The views of a scene show one set of named points, each view turned or mirrored, and shifted as a whole, with a little noise and some points left out.

Scene 1
View 1
Dudiv: [ -2  -1  -5   2  -6  -3   0  -9  -8   7 -12  -9 -14  -2 -11  -7   7  -1
   2  -1  -1   3   7   0  -8]
kam: [ -9 -11 -16  -2 -12  -7  11   3   0 -15   9  -1 -16  15  -8   3  -1   2
   8  -9  -9  -4   5  -9   0]
zaf: [  6  -2  -3  -1 -13  -4   3 -10 -14   6 -12   1   6  -6 -11 -10  -2  -5
   2  -4   1   9   5   5  -4]
bog: [ -7  -8 -13   1  -6  -5   7  -3  -3  -4   1  -6 -18   9  -8  -1   2  -1
   6  -3  -5  -1   5  -4  -3]
sopi: [ 19   3  12   1 -12   3  -2 -16 -26   2 -23   2   4 -16 -12  -5   9   1
   3   2   4   6  21  -8 -10]
kop: [  0  -1  -2   2  -7   0   2  -9 -10   1 -11  -6 -17  -2 -10   0  11   2
   5   2   0  -1  12  -7 -10]
veg: [ -2  -1  -8   1  -6  -8  -1 -10  -8  14 -12  -9  -3  -2 -13 -13  -1  -7
  -2   0   2   8  -3  12  -7]
Bapam: [  4  -5  -7  -2 -12  -5   8  -5 -11  -2  -5   0   2   0 -11  -9  -3  -5
   3  -7  -3   6   4   0  -4]
kegu: [ -8  -8 -18   0 -11 -10   9  -3   0  -1   5  -5  -4   8 -11 -10  -7  -6
   2  -8  -6   5  -6   9  -2]
Tadi: [ -3  -9  -9   0  -9  -2   9   0  -6 -13   4  -1 -18   9  -6   4   3   4
   9  -6  -6  -3  11 -12  -4]
dev: [  3  -3   1   2  -6   1   3  -8 -12  -4  -9  -3 -20  -2  -8   5  15   4
   8   1  -1  -3  18 -14  -8]
ruvag: [  2  -2  -6   1 -11  -7   4 -10 -11   7 -11  -4   1  -3 -14 -11  -1  -4
   0  -3   1   8   1   7  -6]
fele: [  6  -3   3   1  -6   1   2  -9 -15  -4 -11  -1 -18  -2  -9   4  14   4
   9   2   0  -3  21 -14  -8]
fut: [-13  -3 -22   1 -10 -15   6  -8   1  18  -5 -11   9   4 -17 -26 -16 -13
  -7  -8  -3  15 -21  29  -3]
Tode: [ 14   3  12   4  -8   5  -5 -16 -24   2 -26  -2 -12 -16 -10   2  20   4
   7   7   5   2  28 -13 -13]
View 2
kop: [  0 -13   1  10   0   4  -6   6   0  -7   2  -1   5   5   3  -1   5   1
   6  -1   6   4  10  -3 -16]
fele: [  0 -17   1  11   4  11   0   4   2  -4   6  -5   6  13   5   4   5   4
   7   0   3   5  10  -2 -21]
dev: [ -1 -23   3   9   3  13   4   4   0  -8   7  -8   9  17   9  10   5   6
   7  -2   4   8   9   4 -21]
Tode: [  1 -11   0  14  10  18  -1   3   7   9   3  -6   7  17   5  -7   6   1
  10   6  -7  -1  17 -21 -27]
fut: [  0  -1  -3   9  -7 -34 -17  12  -4 -18  -1  15  -5 -35 -14 -22   5 -21
  19  -2  12   7  18  17  10]
kam: [ -4 -24   4   4  -8 -11  -2   7 -10 -25   6   3   2  -5   3  12   4   1
   9 -12  19  14  -1  26  -5]
Dudiv: [  0  -9   2  10  -1  -2  -7   6  -1  -9   1   2   2  -2   1  -8   5  -5
   7   2   6   3  11  -3 -13]
zaf: [  0  -9  -6  12   2  -9  -7   6   6  -5   5   2   1  -5  -5 -14   8 -12
  20   4  -1   8  23   7  -6]
veg: [  1  -5  -1   9  -1 -12 -13   7  -1  -9   0   7   1 -14  -6 -17   4 -11
  13   1   5   3  16   0  -6]
ruvag: [ -1 -13  -4  12   2  -4  -5   6   5  -5   8   0   4  -2  -1  -7   7  -9
  18   3   0   6  20   9  -9]
kegu: [ -2 -15  -1   7  -6 -19  -6   8  -4 -20   4   6  -1 -15  -4  -4   7  -9
  17  -6  12  11  11  23   2]
View 3
ruvag: [ -1  13   4   2   2   2  -5  -4 -13  -3  -2  14   5  -5  -3   1   8   8
  -2  -4   1  -3  -3 -14  -8]
Tode: [-19   7   0  -9 -10   5  -3  -6  -4  -8 -21   2  10  17   7 -17  21  -4
  25 -14  -8   0   5  -7   1]
bog: [ -3   3  10  -1   2  -7   3   8   3   0   0   6   8   2  -1   8   1  10
  -1  10   2  -5  -6 -10   9]
kop: [ -5   5   4  -2   1   2  -3  -1  -8  -1  -4  10  10   2   3  -4  12   5
   3  -1  -3  -4   1 -10   3]
kam: [ -1   4  13   2   4 -12   5  16  10   3   5   5   8  -1  -2  17  -5  14
  -7  19   7  -7 -11 -10  13]
Tadi: [ -8   7  13  -2  -5  -9   6   8  10   0  -4  -1   7   6  -4  12  -1   8
   6  10   4  -2 -10  -7   9]
Bapam: [ -3  18   8   2  -1  -2  -3  -2  -5  -2   0   9   3  -4  -5   8   4   6
   2   0   4   1  -8 -15  -7]
sopi: [-14  17  -2  -4 -11   7  -7 -14  -9  -6 -17   3   4   9   1 -14  16  -4
  23 -17  -2   5  -2 -11 -10]
dev: [-15   6   5  -4  -6  -4   1   4   4  -1 -12  -1  11  13   4  -3   9   3
  14   1  -3  -3  -1  -8  10]
fele: [-15   5   6  -4  -6  -2   2   3   5  -3 -14  -1  10  14   3  -4   9   2
  16  -2  -1  -1  -2  -6   8]
fut: [ 17  13   4   9  13   2  -7  -2 -26   4  15  30   2 -24  -8   8   3  15
 -26   3   2  -8  -3 -19 -13]
View 4
Bapam: [  4  -3  -5 -17  -2   5   9  11  -1  -3   6  -8  -7 -10 -10 -10  -9  -4
  -4  -3   6   9   1 -16   0]
sopi: [ -4 -14  -7 -33  -6   1  20  12 -10  -8  26  -7  -3 -23 -17  -2   5  16
 -12   3   5   4 -17  -4  -5]
kop: [ -8 -19  -1 -13  -8   4  16   0  -8  -6   9  -8  -5  -9  -8   2   0   5
  -5  -3   8   5   3  -4 -14]
zaf: [  4  -5  -3 -25  -1   2   9  12  -4  -3  13  -4  -7 -11 -14 -12  -5   0
  -3  -1   9   5  -2 -16   3]
kam: [ -6  -5  -2   8  -6   7   9  -1  -1   0 -14 -15 -11   1   2   0 -16 -11
   0 -10   4  14  23 -15 -14]
bog: [ -4 -10  -1  -2  -6   4  12   3  -3  -1  -3 -11  -9  -3  -2   0 -10  -5
  -2  -7   6   8  15 -12 -12]
Tadi: [ -9  -7  -5  -2  -8   6  14   4  -4  -4  -5 -17  -9 -10   0   5 -11  -3
  -7  -8   0  11  14  -8 -15]
veg: [  5 -18   6 -23   3   0   8   3  -5   3  16   5  -4   1 -17 -17  -1   0
  10   2  24  -5  -1 -22   1]
Dudiv: [ -4 -16   3 -14  -5   1  14   1  -8  -3  10  -5  -5  -5 -11  -3  -2   2
   0  -1  13   0   3 -10  -9]
ruvag: [  4  -9  -1 -20  -3   2   8   8  -4  -1  11  -2  -6  -8 -13 -13  -5  -2
   1   0  13   2   0 -19   1]
fut: [ 16  -3  10 -14   8   1  -4   6   3   8   1   5 -10  10 -13 -31 -12 -17
  16  -3  25  -1  12 -38  12]
dev: [-13 -15  -3 -12 -10   3  20   2  -9  -8   9 -11  -5 -14  -5   8   0   7
  -7  -3   4   7   2   0 -19]
kegu: [  6  -2   0  -6  -1   6   4   6   1   3  -6  -7  -9   1  -5 -14 -15 -12
   3  -7  10   8  14 -27  -1]

In a view up to two points have been moved. Name them for each view, in the order of its rows, or write -.
view 1 => kam
view 2 => dev, ruvag
view 3 => kop
view 4 => veg
